Points on a hilly landscape, in no order, each with its height.
A ball rolls from a point to whichever of its 4 nearest points has the largest drop for the distance, and stops where none of them is lower. Distance is the straight distance between rows; heights are no part of it.
mut: [126 139 128 178 139 157 106 157 130 113 144 144 151  76 106 111 147 120
 152  76  90 168]  (h 13.2)
tup: [110 140 144 101 103 159 166 127 180 109 110 114 104 153 112 101 116 148
  81 119  63  97]  (h 27.3)
poro: [ 97 117 148  57 110 135 191 122 152 162 107 152 152 158 119 104  92 149
 103 137 104 144]  (h 69.8)
rar: [102 122 145  73 112 160 178 139 150 133 102 140 130 127 129 100 109 143
 103 137  92 130]  (h 61.4)
magu: [144  95 123  91 140 123 140 123  94 178  98 179 160 112 152 184 146  79
 123 158 140 153]  (h 8.2)
led: [110 108 153  67 124 156 170 136 126 165  99 161 146 125 131 110 113 127
 110 141 108 148]  (h 27.6)
nifeb: [155 117 145 111 122 144 155  90 127 116  95 117 123 115 142 120 135 132
 121 164 121  64]  (h 15.7)
Kile: [149  85 127  69 111 121 189 115 112 140  89 185 157 131 152 160 150 114
 122 172 143 102]  (h 6.5)
Bize: [121 129 154 150 146 157 151 162 111 156 126 166 162 103 100 129 144 117
 129  73  93 159]  (h 20.5)
ruru: [195 134 161 120  79 116 169  65 121 117 104 143 151 125 161 147 134 146
 105 148 112  68]  (h 61.7)
Babi: [197 164 144 145  58  81  75 104 147 105 120 117 123 157 143 103 147 158
 121 181 176 115]  (h 12.1)
Rodig: [ 89  95  71 207 169 137 166 175 126 123 135 168 163  80  63 132 141 103
 123  81 117 139]  (h 54.8)
bolup: [117 132 146 109 112 176 130 136 150 100 117 104  99 129 119  98 136 140
 107 138  88  92]  (h 8.1)
pob: [110 153 136 108 106 165 139 170 161 104 113 149 127 115 117  86 140 139
 119 116  73 147]  (h 15.4)
rem: [119 157  99 154 115 165  67 176 158  66 146  99  89 147  81  97 166 148
 155 119 113 128]  (h 59.1)
Kevu: [ 91 125  81 140 151 101  86 148 114 104 161  81 102 117 160 115  91 138
 160 116 192 148]  (h 64.3)
dulo: [121 105 141  75 126 163 168 127 127 131  95 141 134 109 139 113 122 126
 116 158 119 115]  (h 16.0)
zemo: [117 148 103 159 115 156  71 176 150  79 149 123 125  94 104  93 153 135
 162 104 110 169]  (h 24.6)
Suf: [172 165 115 174 175  63  57 142 134 110  98 126  92 180 159 128 112 194
 104  96 204 144]  (h 24.2)
digen: [184 135 175 146 101  89 136  92 112 105 127 116 133 118 151 146 166 137
 156 160 161  81]  (h 28.3)
gegis: [109 128 117 123 132 151  95 155 118 102 153  95 114  84 132 117 123 121
 160 136 149 156]  (h 67.4)
rorig: [113 118 150  80 124 164 158 150 130 140 105 148 133 111 134 107 120 129
 115 136 108 145]  (h 58.9)
defa: [146 151 145 142 110 169  73 120 147 110 139  87  75 156 106 104 145 138
 114 142  99  88]  (h 13.0)
Sezi: [169 105 148 111 112 123 181  95 108 109 105 148 140 118 151 156 159 125
 137 168 141  66]  (h 11.7)
Luma: [165 136 147 153 134  84 106 105 122 103 126  92 120 125 142 135 154 141
 167 151 176  84]  (h 9.2)
naro: [127 162 128 101  90 118 182  99 220 128 134  82 124 182  79 123  94 134
  60  76  73 109]  (h 45.4)
Zelav: [117 102  60 212 138  62 124 107  62 181 180 132 105 141 189 160  84 117
 149 140 150 161]  (h 65.8)
fimu: [151 108 133 100 129 134 165 112 112 110 103 137 134 104 148 141 152 114
 146 174 152  86]  (h 6.2)
Fogem: [ 89 113 176  88 132 117 165 124 129 204 126 175 176 181 104 125 115 127
 116 110 102 156]  (h 32.2)
Febas: [127 140 130 141 127 155  68 140 137  97 142  67  81 141 101 110 146 149
 145 137 138 100]  (h 28.2)
nuliv: [ 99 117 136 160 155 138 173 166 115 166 118 175 176 136  76 132 153 117
 129  63 102 134]  (h 26.0)
sula: [ 81 135 175  84 113 107 176 103 154 189 143 171 183 189  87 115  96 151
 121 123  97 166]  (h 4.9)
mis: [101 120 103 166 138 120  92 136 102 124 198 103 112  97 153 127  94 116
 159 102 152 189]  (h 32.9)
Mifo: [101 161 155 106 115 130 174 146 163 159 113 180 164 145 107  87 124 154
 119  96  79 164]  (h 55.9)
Libar: [141 110 112 105 145 130 139 123  91 142 121 155 143  87 152 172 136  81
 147 169 160 155]  (h 7.2)
supu: [ 92 151 167  98 119 118 177 124 154 179 130 178 175 170  98 101 113 156
 122 105  87 164]  (h 51.0)
duz: [120 113 141  80 120 161 172 121 140 123  95 126 123 124 131 106 118 138
 101 149 102  98]  (h 30.8)
ger: [137  88 131  67 128 128 166 121 113 179  86 187 166 130 149 153 134  97
 114 159 135 140]  (h 7.9)
buv: [117 113 131 178 158 153 152 164 108 143 146 155 158  96  90 150 147 105
 134  67  97 151]  (h 16.9)
pok: [185 139 156 138  98 122 110  75 131 114 109 114 121 122 146 119 146 136
 126 163 128  69]  (h 17.9)
mup: [121 150 108 158 152 129  52 150 135 107 149  60  66 175  93 116 132 173
 145 101 171 121]  (h 30.4)
ket: [105 102 138  48 115 123 197 107 149 165  98 151 158 163 121 111  88 142
 103 153 115 130]  (h 61.5)
nufu: [ 93 103 175  90 137 119 158 129 113 215 116 176 172 181 109 140 118 113
 110 110 104 151]  (h 27.5)
lam: [144 123 136  90 114 137 184  77 157 136  91 113 130 146 132 119  95 147
  80 134  89  74]  (h 7.8)
vub: [ 92  96 112 174 154 143 171 180 105 150 133 163 166 118  72 163 152 100
 115  70 108 141]  (h 43.6)
div: [188 162 151 125  12  92 114 110 138  70 131 115 139 167 156 117 138 148
  98 190 165 107]  (h 18.2)
Fug: [124  95 135  62 132 141 170 122 122 170  91 174 156 128 142 128 117 117
 111 155 129 137]  (h 7.1)
niz: [ 70 119 185  91 124  97 157 104 131 206 142 171 188 205  88 134 108 126
 125 115 102 145]  (h 41.7)
boke: [128 103 138  78 137 156 152 133 109 155 103 158 146  99 143 134 127 105
 122 157 133 149]  (h 9.5)
feno: [ 94 137  90 155 122 135  66 169 138  81 177  96 102 114 115 103 122 152
 167  92 151 175]  (h 28.6)
Fudor: [147  94 129  83 123 129 183 114 111 124  95 168 147 114 149 155 154 113
 131 176 148  99]  (h 5.9)
kazun: [191 165 135 151 104  79  55 108 150 125 117 104 109 158 131 104 144 168
 133 168 185 119]  (h 9.6)
gigev: [ 98 129  99 136 148 115  77 149 119  92 150  65  90 124 131 113 116 146
 162 121 181 132]  (h 49.3)
zusa: [103 106 140 160 155 147 168 169 100 165 131 158 161 124  87 154 148  99
 123  68 101 149]  (h 26.3)
zasi: [148 139 150 126 110 165 102 104 144 114 116  89  90 137 121 105 137 133
 109 149  98  77]  (h 12.8)
Meket: [137 129 117 145 146  69 132 124 107  94 137  95 121 119 156 149 142 130
 180 151 196  96]  (h 9.0)
Nete: [109  91 158 109 151 136 148 141  97 212 107 160 165 148 115 169 133  90
 106 105 113 146]  (h 13.6)
fedap: [114 124  64 156 147  65 125 133  90 126 167 117 120 117 186 142  95 113
 170 145 195 153]  (h 23.3)
vus: [188 162 146 144  91 123  62  82 147 127 119 107 101 143 133 101 135 141
 114 175 136  95]  (h 10.8)
Morum: [ 95 127  87 144 148 114  67 160 127  91 160  67  83 138 129 111 110 161
 154  98 186 138]  (h 35.6)
pumil: [146 104 117  96 122 111 166 124  93 114 120 163 144 104 154 187 165  94
 152 182 172 122]  (h 6.7)
lebos: [137 121  91 126 136  83 139 121  80 122 147 147 135  98 165 189 137  85
 169 173 176 160]  (h 8.7)
garom: [119 125 120 199 145 141 102 145 120 107 186 127 137  76 111 126 129 118
 164  74 107 180]  (h 15.9)
Geg: [ 99 129 107 133 133 135  82 154 123  92 169  86 110  96 133 113 117 131
 166 121 159 164]  (h 46.9)
Ruva: [111 106 166  88 138 143 158 136 114 203 112 174 166 148 121 135 119 111
 114 114 108 156]  (h 21.8)
vip: [128 148 107 192 139 151  79 158 143  97 148 139 148  71 102 100 148 130
 159  77  94 171]  (h 16.6)
Zuto: [105 139 124 125 118 169  89 171 140  83 145 101 108 100 113 101 146 135
 156 124 118 148]  (h 38.4)
Nekog: [112 119 130 109 130 162 110 145 122  97 133  95 113  92 129 113 132 123
 155 149 141 127]  (h 58.7)
gofav: [120 126 162 116 137 165 145 155 114 155 124 158 149 102 119 120 134 116
 124 103  97 169]  (h 34.2)
ziva: [116 134 130 133 133 152  79 144 133  92 140  67  89 123 115 114 142 143
 154 139 147 107]  (h 42.2)
naki: [102 110 161  66 126 134 170 128 130 187 106 172 160 155 123 113 105 130
 111 133 110 154]  (h 37.0)
lada: [113 155 148 148 141 140 161 153 138 165 110 180 171 125  95  95 143 134
 132  70  77 151]  (h 13.1)
konil: [110 115  72 180 147  81 114 112  77 158 183 119 112 114 183 149  80 104
 158 138 164 175]  (h 53.1)
Molup: [132 162 129 121 102 145 145 121 203 100 129 122  90 174  90 104 129 132
  59  92  48  95]  (h 25.8)
Finu: [ 92 154 129  88  95 126 197 128 208 119 118 126 129 165  95  96 102 160
  86 108  75 128]  (h 50.9)
Posum: [147  89 120  80 117 113 169 123 102 140  99 186 156 115 157 184 165  91
 129 177 155 127]  (h 6.3)
Sopad: [111 126 139 101 119 177 127 154 131 105 116 116 114  99 129 104 137 129
 129 145 109 124]  (h 55.0)
tebe: [143 103 118  88 134 130 157 123 100 134 106 168 147  96 153 165 148  92
 139 176 156 135]  (h 6.6)
goso: [100 117  55 174 157  59 119 160 106 113 142 113 109 143 211 120  86 152
 132 106 208 125]  (h 28.4)
pir: [121 125 146 131 133 168 123 159 112 132 147 137 137  77 123 127 134 111
 143 105 109 176]  (h 22.7)
Vego: [184 168 131 118  80 142  92  66 165 121 117 117 112 147 143 105 105 126
  64 155  91  93]  (h 12.0)
diz: [105 140 144  92 105 169 160 150 165 109 107 131 115 130 119  89 129 146
 100 126  78 122]  (h 38.8)
dopiz: [122 154 131 145 121 162 111 169 145 109 126 153 143  84 112  91 150 130
 144  92  83 166]  (h 12.4)
ter: [124 115 121 105 143 151 126 134 102 124 128 127 131  78 146 137 128 100
 150 157 154 152]  (h 30.5)
gobir: [ 56 124 140 139 144 110 177 144 123 181 126 182 193 191  67 127 147 125
 142  84 108 116]  (h 25.2)
Sal: [113 116 115 166 148 135 107 132  95 134 191 113 119  81 141 150 107  97
 155 105 136 186]  (h 28.7)
Dimif: [184 151 143 120  89 139 115  57 152 124 101 118 118 133 149 115 112 135
  77 151  91  78]  (h 10.9)
fanap: [ 97 122 138  65 107 134 206 113 171 144 107 126 141 163 112 103  84 155
  92 131  95 126]  (h 57.7)
lum: [ 96  83  81 206 153 107 128 104  68 158 190 113  95 127 142 189  96  90
 140 135 123 162]  (h 84.9)
lifa: [136  85 124  56 121 123 193 108 125 152  84 178 159 144 144 138 121 122
 114 164 129 105]  (h 7.7)
das: [ 78 103 181  81 125  94 154  98 131 215 131 165 189 205 100 137 102 116
 117 131 105 146]  (h 36.3)
kod: [ 90 136 141  70  96 127 203 120 185 138 122 129 145 166 102 101  87 162
  95 124  87 140]  (h 60.8)
gukel: [100 125 167  77 120 135 175 133 138 181 119 173 161 156 116 103 105 140
 112 115  98 162]  (h 57.2)
guri: [135  95 136  77 141 138 152 125 104 180  96 178 157 116 145 156 131  93
 118 156 134 150]  (h 8.0)
sarip: [116 126 145  93 112 168 158 125 154 114  99 112 109 131 125 101 121 144
  95 137  83  92]  (h 11.6)
naru: [140 135 121 152 156  73 101 122 120 103 129  82 108 132 148 134 133 143
 170 135 196  91]  (h 8.9)
tafon: [143 112 110 110 134 108 159 123  93 109 125 145 140  95 154 175 156  97
 163 180 177 123]  (h 7.0)
rak: [166 107 143 109 117 133 178  89 116 116  97 140 138 119 149 140 145 131
 128 163 125  67]  (h 15.3)
Mub: [131  88 139 102 152 129 137 125  94 201 100 167 160 124 137 179 135  78
 112 131 122 151]  (h 9.4)
nupil: [ 98 132  88 148 164  94  75 148 122 101 143  69  88 146 144 114 100 166
 143 101 200 119]  (h 24.7)
fulen: [174 166 132  97  92 134 135  65 179 135 111 105 119 154 132 123  84 125
  45 114  73 100]  (h 19.0)
tava: [121 160  76 167 122 159  56 178 165  71 137 129 118 110  87  82 161 139
 163 114 105 159]  (h 30.7)
fizap: [107  94 144 140 159 150 156 161  94 181 133 154 154 130  99 174 141  94
 111  83 109 149]  (h 39.1)
sil: [153 152 124 174 169  50  77 132 125 112 115  99 107 164 162 136 122 179
 139  99 202 111]  (h 13.9)
kili: [132 162 113 145 109 171 108 152 183  76 132 129  83 163  88  90 161 133
 104 121  57  96]  (h 52.6)
vidin: [151 110 137  90 117 134 189  83 136 130  84 136 139 136 144 128 116 144
 100 151 107  68]  (h 13.7)
nuvos: [114 123 118 182 139 138  98 144 114 115 194 119 129  80 124 133 119 113
 163  80 120 186]  (h 12.7)
noke: [127 108  82 167 152  98 117 100  67 159 164 131 125 108 157 199 109  77
 148 144 143 175]  (h 76.0)
sumug: [107 137 141  83 104 144 190 114 183 123 107 109 118 158 113 103  99 151
  78 118  77 103]  (h 38.7)
zete: [114 159 114 133 109 168 111 173 171  82 114 144 119 112 106  77 160 137
 129 118  73 141]  (h 27.0)
Fab: [128 100 138 133 155 153 130 135  84 173 138 143 140  95 123 174 129  82
 123 112 118 169]  (h 11.0)
Sok: [116 110 107 171 155 127 113 117  81 149 185 114 121  92 142 165  99  87
 150 118 137 179]  (h 46.5)
tere: [194 159 164 151  89  63  80 108 138 111 127 108 125 147 148 120 150 164
 143 157 181 116]  (h 9.9)
Ruga: [128 143 136 137 118 170  78 139 141  96 136  79  78 140 101 106 152 143
 132 138 112  94]  (h 27.4)
duda: [114 148 123 125 107 173 105 174 156  80 126 128 116 108 110  87 156 137
 137 120  89 139]  (h 34.7)
Zame: [136 115 106 131 149 121 119 115  82 147 142 137 136  85 152 178 121  78
 151 157 157 171]  (h 26.5)
zap: [128 120  93 129 147 104 125 122  89 126 150 123 132  87 161 161 120  90
 169 164 179 159]  (h 18.1)
Kazuv: [122 121  73 158 145  85 120 112  80 144 171 124 122 102 175 163  98  92
 162 153 174 173]  (h 53.6)
Befof: [124 137  95 175 184  78  65 144 119 110 117  87  85 172 151 123  98 187
 120  80 203 114]  (h 23.4)
supag: [119  92 156  78 139 128 149 124 110 212  98 177 168 150 135 151 125  97
 109 131 120 150]  (h 17.2)
rata: [174 108 149 100  99 120 196  73 121 119  95 151 151 132 153 151 135 142
 110 151 117  62]  (h 42.8)
Zev: [131 125  94 129 139  84 145 128  89 105 147 125 132 102 165 166 137  98
 176 172 190 136]  (h 10.5)
kir: [108 115 115 189 145 129 108 132 100 128 206 115 120  91 131 143 108 111
 158  87 123 184]  (h 18.3)
mesal: [181 156 155 161 125  62  77 108 136 116 122  98 115 144 144 124 146 164
 154 146 187 104]  (h 7.4)
numub: [117 119 121 113 140 144 113 135 116 100 129  93 112  92 137 121 131 119
 159 160 159 118]  (h 33.1)
Ponub: [100 142  98 149 126 143  64 171 142  75 162  77  88 135  97 107 140 156
 164 109 149 142]  (h 34.6)
lop: [136  94 132  72 128 143 176 115 118 139  86 165 144 116 149 133 131 116
 121 167 134 108]  (h 6.1)
gup: [194 170 121 124  59 126  86  70 155 106 115 126 122 146 153 103 116 129
  78 176 121  98]  (h 16.2)
Lepar: [ 80  74  82 201 154 134 165 160 104 115 181 144 129 102  86 188 132  93
 121 100 106 165]  (h 51.4)
ras: [156 143 138 151 140 100  77 110 128 115 124  77 101 133 129 118 143 148
 158 146 172  83]  (h 10.3)
Kurot: [108  86 154  60 124  92 153 102 125 215  97 184 185 181 139 146 114 102
 111 146 119 143]  (h 19.2)
Bageb: [103 143 163  96 118 149 165 151 141 163 114 172 154 133 116 101 123 142
 119 103  83 165]  (h 65.5)
noka: [137 154 104 167 181  97  51 140 125 123 124  81  69 180 124 120 104 189
 118  86 195 125]  (h 18.9)
Puro: [114 140  99 158 167 105  61 148 127 107 138  66  74 169 121 118 113 175
 140  93 192 116]  (h 14.9)
topul: [140 149 120 158 162  91  53 127 130 118 128  67  82 160 121 120 120 170
 143 116 189 111]  (h 6.0)
gupa: [171 162 127 161 158  88  44 124 138 134 117  86  83 173 123 115 125 179
 132 125 193 126]  (h 12.9)
Muk: [124 116 139  99 125 167 145 121 131 112 101 114 117 105 133 113 130 127
 124 159 116  92]  (h 11.2)
vum: [122 146 138 128 109 176 105 144 161  87 129 106  87 146 103  99 152 137
 110 131  75  94]  (h 30.2)
vebu: [ 89  87  75 209 164 135 166 170 121 112 156 164 148  86  71 156 144  97
 124  88 108 151]  (h 65.9)
kemut: [125 153 116 153 126 160  60 160 146  88 155  75  71 163  81 108 157 157
 152 117 133 117]  (h 66.7)
mugu: [159 156 108 186 189  79  60 139 116 111  98 130  91 180 169 128  99 192
  92  81 198 136]  (h 29.5)
Lavez: [195 182 115 111  49 119 108  67 157  91 113 135 137 145 159 116 110 125
  69 173 121  98]  (h 20.2)
metu: [132 158 129 136 109 167 118 142 183  84 131 127  82 164  94  95 152 137
  88 116  52  93]  (h 33.2)
boko: [102 135 107 143 124 146  75 167 132  89 172  96 110  97 120 110 129 138
 169 111 141 170]  (h 32.8)
faza: [121 157 122 132 108 175 114 158 176  78 122 127  93 144  98  92 158 137
 109 121  62 102]  (h 46.3)
Suk: [155 117 143 125 126 131 136 100 123 104 106 107 117 104 142 128 148 127
 144 169 142  69]  (h 12.5)
peve: [141 143 148 116 101 164 126  98 167 117 118 102  92 147 119 109 113 138
  70 126  65  79]  (h 13.8)
vut: [ 91 119  77 153 144  96  89 145 108 125 182  93  99 113 175 114  81 136
 154 108 184 169]  (h 52.5)
pavab: [120 126  78 141 147  72 132 133  91 107 156 116 125 109 174 151 117 107
 175 157 195 143]  (h 12.6)
rulor: [122 120 110 129 147 110 113 125 110  97 133  91 115  99 145 133 133 117
 172 159 181 109]  (h 11.1)
Pabaz: [155 164 136 104  97 136 139  83 198 129 128  99 107 166 110 120  89 125
  41  91  63 103]  (h 11.9)
tamom: [113 143  97 177 127 137  62 161 143  89 174 120 123  89 114 102 136 139
 170  85 125 186]  (h 23.9)
nus: [152 139 143 105 106 148 150  82 163 127 102 105 108 144 134 115 102 138
  71 128  74  75]  (h 13.4)
bodi: [ 71 118 169 121 139 117 170 141 117 198 129 172 182 195  80 136 137 123
 130  86 102 129]  (h 24.1)
Gel: [101 114  73 170 147  85 104 132  97 147 189 109 106 114 188 124  76 122
 155 117 176 176]  (h 6.4)
zomob: [101  83 120 166 160 146 150 154  86 158 149 136 141 112  97 198 136  81
 111  93 112 156]  (h 57.8)
Padip: [163 159 121 169 174  61  58 130 133 120 110  96  94 174 147 124 121 182
 130 105 202 122]  (h 12.2)
Vagut: [101 154 140  97 105 158 163 161 165 118 107 154 130 124 116  84 131 151
 112 114  70 145]  (h 23.2)
Zup: [177 161 140 150 117 119  47 104 145 135 127  87  84 157 117 104 140 154
 130 162 162 106]  (h 10.2)
Gugo: [197 164 136 126  57 117 106  65 146 106 110 129 136 134 162 113 126 135
  90 170 115  93]  (h 17.0)
debi: [ 83  91  82 187 157 134 173 184 116 136 136 173 164 102  65 159 150  99
 115  81 117 147]  (h 67.5)
giker: [111 125  76 177 178  65  98 153 113 100 121 104  99 161 188 123  97 170
 120  86 206 103]  (h 19.3)
mif: [124 164 105 144 113 175  96 169 176  72 126 131  93 145  89  86 171 136
 123 125  73 108]  (h 76.7)
Nol: [130 103 122 133 157 141 125 122  82 167 137 139 138  88 139 183 123  76
 134 134 136 172]  (h 45.6)
Fudu: [ 79 107 142 141 147 131 173 168 108 183 121 171 178 162  77 146 154 111
 120  71 108 130]  (h 30.0)
roduv: [ 91 148 145  83 104 134 182 143 179 134 114 153 140 149 112  89 113 158
 103 111  77 147]  (h 42.6)
bipu: [115 139 140 124 119 172 114 168 130 109 134 133 133  86 121 103 143 128
 142 113 100 165]  (h 15.5)
Teno: [188 166 133 156 147  48  64 146 144 109 103 125 106 175 154 127 129 195
 120 124 208 148]  (h 40.4)
Bafiv: [114 130 140 112 114 179 115 153 145  92 123 102 100 114 116 102 147 136
 130 140 103 108]  (h 33.0)
fenag: [115 127  80 146 155  65 126 136 103 101 149  99 119 120 174 142 114 124
 173 142 202 125]  (h 11.3)
Fegid: [132 137 144 131 117 167  90 126 140 100 125  78  85 133 113 107 144 140
 127 146 110  86]  (h 15.6)
luk: [ 67 128 130 153 149 119 177 158 122 178 115 185 190 170  65 121 149 121
 136  75 109 118]  (h 29.2)
gog: [156 138 145 141 121 146  75 102 138 117 123  79  88 136 118 110 142 140
 131 157 128  80]  (h 10.6)
tok: [102 118  93 164 142 106  97 131  99 136 193 103 109 101 167 131  86 116
 160 113 165 184]  (h 47.7)
Rurez: [ 99 119 174 111 141 137 165 146 115 198 120 175 172 162 101 133 132 118
 120  85  98 151]  (h 26.8)
por: [157 143 138 158 146  59 102 116 119 104 129  89 117 137 153 138 146 148
 169 133 190  87]  (h 8.3)
zuzum: [114 112  95 221 176 142 133 153 130 109 146 150 156  71  79 124 138 110
 148  67  96 141]  (h 26.4)
Zofim: [134 152 137  93  98 130 176  88 200 135 119  87 119 171 103 123  85 138
  59  95  68  97]  (h 22.8)
fubod: [146 156 141 104  99 144 146  94 192 123 123 101 101 167 108 117 102 133
  50 100  55  95]  (h 19.6)
nifor: [115  90 148  59 129 119 161 114 123 201  93 185 170 156 138 133 111 110
 109 149 123 147]  (h 18.4)
Vuzed: [107  96 107 205 163 143 148 151 103 119 178 138 135  89  92 166 136 100
 137  81 103 157]  (h 27.2)
nugu: [ 50 137 170 120 131  84 159  96 146 170 166 174 208 210  55 149 129 136
 146 123  98 118]  (h 48.6)
lubiv: [117 153 145 122 121 163 142 164 143 133 116 163 147 101 115  93 143 138
 129  96  78 162]  (h 10.7)
vagep: [200 163 138 116  62 114 127  56 151 109 105 137 143 128 165 126 114 135
  77 153 102  88]  (h 17.1)
pirid: [130 112 124 103 136 144 139 123 111 106 114 115 124  93 140 128 140 112
 154 171 151 104]  (h 9.8)
Mig: [153 130 141 140 133 112 106 103 123 104 120  89 114 117 137 127 148 133
 160 159 162  77]  (h 10.4)
fufa: [117 131 135 139 128 163 103 163 118 111 157 125 133  76 122 119 133 118
 151 106 115 178]  (h 20.3)
rozo: [166  97 152  99 102 120 200  97 107 113 106 160 150 128 153 167 160 128
 126 162 140  67]  (h 29.3)
pono: [102  97 111 199 157 133 129 130  86 135 201 117 114  98 122 169 110  94
 146  96 117 171]  (h 29.1)
Tiv: [143 141 104 185 186  57  76 143 119 106 111 110 100 171 175 134 109 180
 118  82 202 108]  (h 16.8)
Zese: [152 103 113 103 134 107 137 118  88 161 108 174 156 105 159 210 156  73
 133 168 150 160]  (h 8.6)
muga: [175 156 140 162 140  59  59 117 139 124 117  95 106 156 140 124 136 171
 148 131 190 113]  (h 8.4)
lige: [123 109 145 142 154 159 139 152  93 164 143 147 149  96 113 159 131  93
 128  93 107 168]  (h 41.9)
vok: [109 122 109 138 137 134  99 137 104 120 171 103 122  82 145 134 108 107
 164 127 157 176]  (h 6.9)
Puvo: [104 139 151  89 111 163 164 158 150 132 109 154 134 119 122  92 126 142
 115 118  85 151]  (h 44.0)
Tozu: [193 178 117 115  26 110 112  80 152  66 122 130 139 156 163 115 122 131
  76 180 138  94]  (h 22.2)
mab: [133 101 137  95 147 146 139 132  96 176 110 163 153 103 141 162 133  85
 123 143 130 161]  (h 9.3)
mubop: [138 119 115 121 142 110 142 120 108  98 125 114 123  97 151 147 146 110
 171 175 178 102]  (h 7.6)
mumu: [116 124 146  94 126 175 136 154 119 133 120 140 134  90 131 112 131 117
 131 128 111 159]  (h 55.4)
Mefi: [151 115 131 123 129 103 162 114 100  96 126 125 131 108 149 162 163 111
 168 173 177  88]  (h 7.5)
sav: [151  81 138  69  97 112 202 118 101 126 103 185 162 140 157 188 168 115
 118 171 146  95]  (h 25.1)
vero: [125 109 137 157 154 156 128 141  91 149 163 133 137  88 119 166 127  90
 136  95 115 175]  (h 30.3)
Voze: [166 158 144 118  95 158 105  84 171 119 127 107  89 156 121 108 107 130
  58 127  66  94]  (h 11.4)
fato: [172 154 146 144 103 152  61  94 145 127 130  92  84 150 119 102 136 139
 111 159 121  90]  (h 10.1)
vak: [114 109 124 195 153 148 130 147 106 124 180 132 136  84 103 155 129 100
 149  75 102 168]  (h 18.7)
bule: [126 131 127 186 153 152 131 162 125 132 128 159 163  80  91 114 148 118
 145  64  88 152]  (h 14.2)
sepe: [117 107 135  65 119 143 196 105 150 139  89 134 140 146 132 113  97 146
  95 147 103 103]  (h 43.4)
kes: [109 141 134 115 110 178 116 164 155  85 123 114 102 119 111  95 150 140
 124 133  88 117]  (h 31.4)
dutag: [113 127  83 158 166  56 111 143 113 101 139  90 107 142 178 132 107 147
 156 115 209 106]  (h 9.7)
bir: [184 141 164 150 106  91 100  87 125 112 119 106 123 122 147 125 155 145
 151 161 157  81]  (h 11.8)
bip: [171 159 144 132  91 155  76  83 155 125 128 108  89 153 128 101 122 128
  79 155  94  91]  (h 9.1)
Zimo: [123 118 136 106 137 166 126 145 108 132 133 131 132  77 134 130 125 103
 141 138 132 164]  (h 56.4)
gumu: [141 122 146 100 119 153 158  94 148 120  96 114 117 128 136 117 115 140
  95 146  94  70]  (h 14.0)
kora: [109 125 131 174 159 146 164 165 118 154 116 171 175 111  80 122 153 120
 132  60  94 135]  (h 20.8)
foze: [183 137 149 113  95 123 164  62 139 127  94 130 139 130 155 133 121 147
  96 146  97  67]  (h 14.3)
Tase: [173 134 148 121  99 140 137  67 140 123  96 117 122 125 148 120 122 138
  97 149  97  62]  (h 4.8)
Sir: [190 154 153 152 103  90  69  93 144 122 119  99 111 140 140 116 145 154
 142 162 164  99]  (h 8.5)
paga: [118 120  97 126 148 118 113 130  99 123 158 111 122  85 157 143 108  96
 168 153 174 163]  (h 43.2)
Sibam: [146 115 103 111 133 103 146 125  90 125 130 159 141  96 162 189 151  82
 157 179 170 153]  (h 7.3)
paguf: [118 132 101 150 164  78  87 132 118  99 135  73 101 137 150 125 118 150
 162 123 201 103]  (h 12.3)
naf: [118 119 100 142 153 121 111 121  88 138 166 116 124  86 153 153 104  91
 159 138 159 179]  (h 65.6)
Nolot: [150 144 136  96 101 132 168  72 179 138 104  96 122 156 122 125  84 140
  61 110  70  86]  (h 13.5)
Rida: [109 106 163 117 149 147 154 148 101 199 119 168 164 140 107 150 134 102
 113  91 104 154]  (h 21.6)
nudid: [194 137 164 131  79 113 142  70 125 111 110 131 144 121 159 135 143 142
 116 158 121  71]  (h 49.4)
Mer: [142  80 127  56 108 104 176 116 119 168  87 202 174 148 158 169 146 102
 111 166 140 124]  (h 8.8)
Fases: [ 89 161 153  85  88 101 189 102 195 158 153 148 188 180  68 111  91 163
 123 137 100 174]  (h 60.9)
deru: [119 122 113 116 143 140 114 133 103 119 146 110 123  80 147 134 117  99
 161 151 162 155]  (h 54.2)
rapo: [134 107 125  90 139 145 152 126 108 122 106 138 134  91 146 139 138 106
 145 173 150 116]  (h 6.8)
mazi: [145 106 108 122 148 119 126 111  81 166 124 156 149  95 152 199 138  70
 139 156 146 166]  (h 10.0)
sivo: [125 126 136 123 131 155 102 124 130  97 119  79  95 113 123 113 141 134
 146 154 139  88]  (h 54.3)
Fus: [106 128 117 128 141 134  88 141 126  94 141  71  99 111 127 113 128 136
 164 141 168 116]  (h 58.3)
dup: [144 147 137 148 136 132  56 122 134 119 134  67  81 151 107 111 141 151
 144 141 156  96]  (h 13.3)
tul: [ 96 140 161 137 142 127 172 143 127 186 119 182 178 157  86 112 139 135
 132  72  86 143]  (h 18.8)
rafeb: [122 147 125 139 113 175  82 160 151  82 139  94  82 143  92  99 163 144
 134 131 104 107]  (h 57.9)
ruvev: [119 161 137 138 124 153 133 165 156 126 107 169 153 101 111  85 146 140
 129  92  71 160]  (h 11.5)

Two balls start at each pair of points below. Name the first point that both come to, or write -.
Finu and rar -> sarip
Zev and fenag -> -
Kevu and numub -> -
noke and zap -> Posum
Nekog and mubop -> Fudor

Call two points neighbours if one is among the 4 nearest of the other. Go from one point of each pair to the other, from neighbour to neighbour, staying as low as possible. Name the highest point that can't be avoided.
lubiv and Gel -> Rurez
Gel and topul -> fedap
sula and lubiv -> Fogem
mesal and dutag -> fenag
Fudor and Muk -> nifeb
Fudor and Tase -> Vego
Tase and lam -> peve
lam and Pabaz -> Nolot
Fudor and mesal -> rulor
topul and mesal -> Padip
lubiv and nuvos -> garom
